Points on a hilly landscape, in no order, each with its height.
From any point a ball rolls to the lowest of the 2 points nearest to it. It stops when none of these is lower. Distance is the straight distance between rows; heights are no part of it.
<46>: [166 146 101  87 192  68 120 123 134 169 147  95 117 121  34 105 101  69
  99 108 118]  h=491
<436>: [120 149 122  80  94  95 106 113 152 112 157 145 115 127 115 140 100  94
 159 113 119]  h=303
<984>: [184 109 131  70  95  69 141 129 185 142 115 165 161 153 126 104  93 127
  83 123 112]  h=471
<464>: [149 137 142 143 131 135  68 133 146 114 119 127  78 151 201 167 124 147
 108 105 111]  h=406
<588>: [113 109 143  77 117 114 176 157 112 173 140 136 137 115  45 121 112 111
 142 177 188]  h=528
<847>: [ 92 103 145 197 208 174 144 123  80 130 102  92 142 111 123 101 148 142
 117  93  80]  h=722
<212>: [149 122 119 177 109 148 119 127 173 103 122 137 140 152 184 138 125 179
 112 125 144]  h=204
<417>: [117 123 146  74  92 121 166 161 116 152 128 157 120 137  81  96 130 135
 145 160 142]  h=573
<440>: [111  99 129 106 110 102 112 138 125 120 123 145 113 172 131 131 106  90
 168 120 143]  h=344
<51>: [ 92 127 112 158  85 112 123  93 150 105 185 135 128 106 110 184 157 175
 179 157 152]  h=461
<360>: [142 102 128  88 124 133 149 137 151 126 160 135 148 188 173 119 113 121
 155 169 165]  h=172
<172>: [152 162 180  84 115 125  76 154 172 113 150 127 124 152 227 158 134 163
 149 145 102]  h=460
<334>: [123 146 141 170 164 158 111 107 146  96 139 123  71 146 186 179 127 155
 102 118 133]  h=378
<844>: [133 181 143 103 137 138 134  98  84 149 121 140  82 162 151 167 112 102
 146 155 166]  h=308
<521>: [145 110 101 181 139 134 135 133 118 123  88 106 102 155 144 109 157 142
 125 110 117]  h=330
<524>: [143  98 111 177 136 149 114 161 150 120 112 106 134 147 178 101 135 136
 126 135 145]  h=264
<191>: [107 151 165  98 160 162 160 171  65 146 132 137 169 115 115 138 133  69
 113 193 198]  h=657
<60>: [ 95 137 165  94 121 136 170 109 161 127 188 116 192 170 158 195 145 143
 184 168 122]  h=343
<65>: [112 103 130 145 178 131 115 163  52 110  82 129 154 130 115  84 126 152
 151  94  87]  h=111
<355>: [ 91 149 153 126  89 124 161 100 165 134 206 116 193 123 114 180 151 156
 194 162 114]  h=404
<577>: [153 190 119 141 128 154 126 124 123 140 113 118 117 123 137 120  93 119
 110 120 139]  h=382
<422>: [161 139 115  76 140  82 152 121 170 168 146 115 119 120  66 133  88  52
  88 107 124]  h=544
<809>: [130 137  89 144 119  88  66  69 149  90 152 157  92 140 112 154 128 112
 146  90 112]  h=212
<586>: [123 111 121  77 130 102 154  80 130 160 164  86 113 109 117 131 110  65
 170 171 158]  h=448
<466>: [129 166  78 133 129 112 110 137 109 115 117 117 114  63  59 108 136 108
 128  96 125]  h=203
<347>: [177 106 169 128 188 110  50 187  75 137 102 117 130 122 152  76  99 144
 139  90 106]  h=522
<943>: [136 149  92  64  83  79 115  98 141 154 153 104  82  62  54 139 139 110
 131 157 146]  h=412
<728>: [ 91 119 129 153  84 132 155  76 167  98 176 124 156 131 124 176 180 170
 181 140  94]  h=440
<194>: [117  64 144 177  74 130 119 141 153  98 123 139 155 173 162 144 188 198
 125 125 101]  h=76
<564>: [123 159  84 121  91 130 126  91 175  88 154 150 135  89 105 111 148 133
 124 128 113]  h=139
<570>: [135 143 112  92 154  93 169 154  82 152 110 122 125  88  29 119 138 119
 142 122 117]  h=348
<378>: [ 94 134 135 155  91 156 151 110  95 138 127 134  94  98 102 158 124 141
 169 141 129]  h=307
<791>: [122  86  98 133 111  99 152 126 130 130 139 114 149 110  67 111 123  82
 156 123 143]  h=442
<88>: [171  99 106 159 160  92  84 116  80 132  73 109 160 153 137  76 154 140
 106  64  99]  h=269
<955>: [135  86 123 108 140  98 146 156 107 133 125 124 135 146 100 113 101  72
 157 108 153]  h=398
<456>: [ 86 100 124 186  78 145 137 142 144 106 117 148 140 141 135 162 151 162
 118 116 109]  h=199
<622>: [123  96 115 127 120 111 175 141 104 166 129 108 150 127  57  98 108 132
 166 158 168]  h=483
<326>: [100 143 160 133 160 144 105 115 172  77 168 124 127 142 217 181 132 163
 118 132 150]  h=355
<739>: [114 157 136  71 102 113 123 148 139 113 142 159 121  89 105 126  94  87
 123 146 159]  h=265
<1003>: [145 131  81 178 166 126 106  87 139 136 122  93 140 122 119 102 108 122
 110  73 114]  h=335
<1036>: [132 135 131  71 113 123 163 121 155 134 154 144 156 160 138 145  97 109
 144 187 204]  h=53
<211>: [ 99 103 130 183 163 150  98  83 138 100 138 125  83 134 171 136 110 142
  95  95 114]  h=403
<89>: [102 152 141 160 111 103 106  72 166  84 155 157 131 136 155 180 111 169
 133  83  93]  h=217
<34>: [ 81 119 115 204 162 137 109  71 128  98 156 111  99  90 126 125 103 154
 113  91 158]  h=428
<7>: [125 183 150  97 134 136 142 116 101 122 150 133 138 170 184 171 152  86
 126 198 201]  h=207
<623>: [157 165 124 108 167 134  93 166 130 122 115 125 107 137 169 131 100 105
 115 117 139]  h=425
<704>: [101 150 146  86 131 169 163 141 113 156 156 129 149  67  97 129 130  69
 109 203 171]  h=694
<449>: [113 125 125 123 113 147 151 126 159 126 179 114 153 159 169 159 128 138
 176 158 157]  h=266
<669>: [138 161 127  66  92 147 180 139 157 136 151 147 139 146 122 144 163 143
 133 200 147]  h=275
<625>: [106  64 104 171  96 112 102  81 142  93 132 136 156 169 144 109 147 135
 126 100 107]  h=156
<919>: [141  92 126 178  83  98  94 126 181 103 105 143 163 149 192 125 163 181
  97 108 114]  h=158
<512>: [183 113 111 112 107 123 137 143 156 145  73 128 139 120 124  94 123 100
  98 126 100]  h=285
<736>: [114 155 149 104  98 140 174 142 114 171 135 129 155  67  94 157  97  78
 128 162 152]  h=714
<335>: [ 82  80 162 191 190 209 138 147 104 129 129 101 118 135 131 110 149 158
  88 107  94]  h=671
<346>: [ 94 103  94 166 116  82  85  85 150  69 143 159 131 142 132 119 139 126
 132  75 125]  h=192
<432>: [172 104 102 188 155 117 125  98 101 156  83  85 137 150 140  91 128 130
 121  79 108]  h=301
<762>: [162 123 137  45 128  88 132 174 171 138 107 151 128 135 104  94  92  96
  73 122 131]  h=585
<778>: [114 179 144 115 133 168 149 114  84 149 148 133 109 131 148 147 143 107
 124 186 189]  h=267
<385>: [138 119 115  58 123  96 156  89 183 164 163  94 135 100  86 133  95  44
 132 146 127]  h=487
<740>: [126 163 141  66  96 155 147 126 157 124 149 164 124 134 157 141 117 144
 127 160 125]  h=208
<93>: [136 118 138 116 143 123 155 177  63 144  94 129 137 124  95 101 114 142
 151 110 111]  h=239
<508>: [133 154 100  84 147 119 157 118 119 152 150 111 114 109 100 120 117  91
 135 167 175]  h=417
<594>: [136 162 136 150 124 156 177 159 102 182  96 116 160  95 104 153  97 104
 122 129 139]  h=733
<74>: [ 90  84 115 191 156 115 125 113  57 107  91 132 142 142 105  77 148 162
 127  84 116]  h=205
<940>: [117 153  97 127 111 132 117 114 118  94 110 162 123  73  81  86 136 136
 102 117 106]  h=169
<759>: [ 87 134  99 119  69 140 116 100 152 100 163 122 100  67  88 114 166 139
 153 156 134]  h=105
<505>: [164 101 149 106 157  84 139 193  94 152  77 124 176 121  85  80 116 128
 114 109  79]  h=292
<207>: [118  61 114 195 124 107  95 108 133  99  97 134 143 135 164 126 159 162
  87  76 120]  h=100
<559>: [159 168 131  97 169  77 118 148  94 140 101 128 122  97  28 110 125 113
 114  86  85]  h=298
<683>: [136 152 124 182 174 182 136 117  94 136  97  98 113 101 138 117 122 144
 119  92  91]  h=742
<119>: [ 98 149 120 148 109 126 126 103 153  65 163 151 109 135 167 184 165 178
 148 123 116]  h=191
<716>: [113 125 159  95 137 165 184 177  73 173 143 135 152 141  72 100 126  96
 123 188 187]  h=596
<196>: [111 135 104 100 116 136 108 149 133  91 124 162 135  90 116  90 108  93
 117 107 120]  h=213
<480>: [109 123 119 189  97 156 161 140 126 132 120 125 117 114 117 163 154 128
 135 139 134]  h=268
<452>: [143 146 112  96 111 104 161 115 117 170 122 117  95  90  70 126 129 103
 149 152 133]  h=389
<863>: [163 182 119  98 126 109 155 126 142 132 135 123 139 152 160 166 111  90
 124 183 209]  h=138
<467>: [138 155 134 116 121 179 196 138 119 196 118 117 146 125 108 120 109 114
 147 161 126]  h=754
<113>: [129 157 166 127 134 192 126 136 137 139 132 129 122 150 208 160 116 151
 124 161 129]  h=377
<434>: [137 134 114  78  71  95 144 102 171 129 128 163 147 139 109 111 118 128
 106 129  91]  h=405
<782>: [159 123 160 112  98 126  68 129 157 119 113 144  91 142 201 123 135 158
 144 128 105]  h=432
<959>: [124  68 162 202 166 161 118 152  95 134 100 113 119 140 165 115 131 171
 101 110 116]  h=601
<546>: [110  95 173 162 110 190 119 154 127 114 137 156  89 166 180 156 179 195
 106 135 114]  h=490
<339>: [114 169 123 119 108 138 125  94 156  99 151 163 114 126 143 145 111 167
 160 132 139]  h=164
<111>: [120 109 100 184 164  91  76 109  66 106  77 135 163 121 113  98 160 148
  99  62 112]  h=241
<554>: [120 122 187 124 122 192  85 163 136 126 136 145 105 154 220 149 153 161
 135 158 111]  h=429
<864>: [169 136 141 142 185 124  38 173 108 127 109 117  98 137 173 106  98 129
 113  91 131]  h=474
<756>: [102  42 162 209 149 162 118 121 118 120 105 130  98 132 177 116 168 179
  61 107  84]  h=563
<63>: [112 146 179 103 149 162 121 119 152 117 171 124 160 156 219 185 139 151
 147 147 125]  h=329
<475>: [110 145 135 135 139 138 125 123  65 142 111 125  92 131 113 144 109 121
 154 130 131]  h=338
<98>: [151 169 105 141 142 112 110 170  99 125  92 131 112 101  81 116 126  94
 119  81  86]  h=245
<48>: [187 151  93  97 188  86 134 152 126 154 107 101 114 136  85  90  99  97
 113 109 124]  h=426
<486>: [157 143  67 145 173  94 121 114 124 122 130  90 130 122  95  76 107  91
 130 102 134]  h=367
<379>: [126  69 169 179 101 169  94 125 139 123  96 137  79 132 192 142 172 200
  87 117  74]  h=533
<1024>: [172  91 137 109 132 103 100 190 134 159  72 101 152 115 118  95 140 110
 106 114  87]  h=65
<871>: [128 124 103 106  80 152 147 131 156 125 102 131 132 140 122 107 138 127
 132 131 114]  h=365

Where does a ball stop that starts at each point below?
<588> | <940>
<847> | <63>
<864> | <194>
<417> | <940>
<48> | <65>
<34> | <65>

Call two points neighbours if one is among the 2 nearest of the other. Go from one point of each pair to the other, from neighbour to neighbour, staying as low as possible. Name the highest point that can't be avoided.
<194> / <207> | <919>
<65> / <940> | <521>
<1024> / <63> | <34>
<1036> / <207> | <475>
<194> / <759> | <436>
<339> / <1036> | <669>
<65> / <1024> | <505>
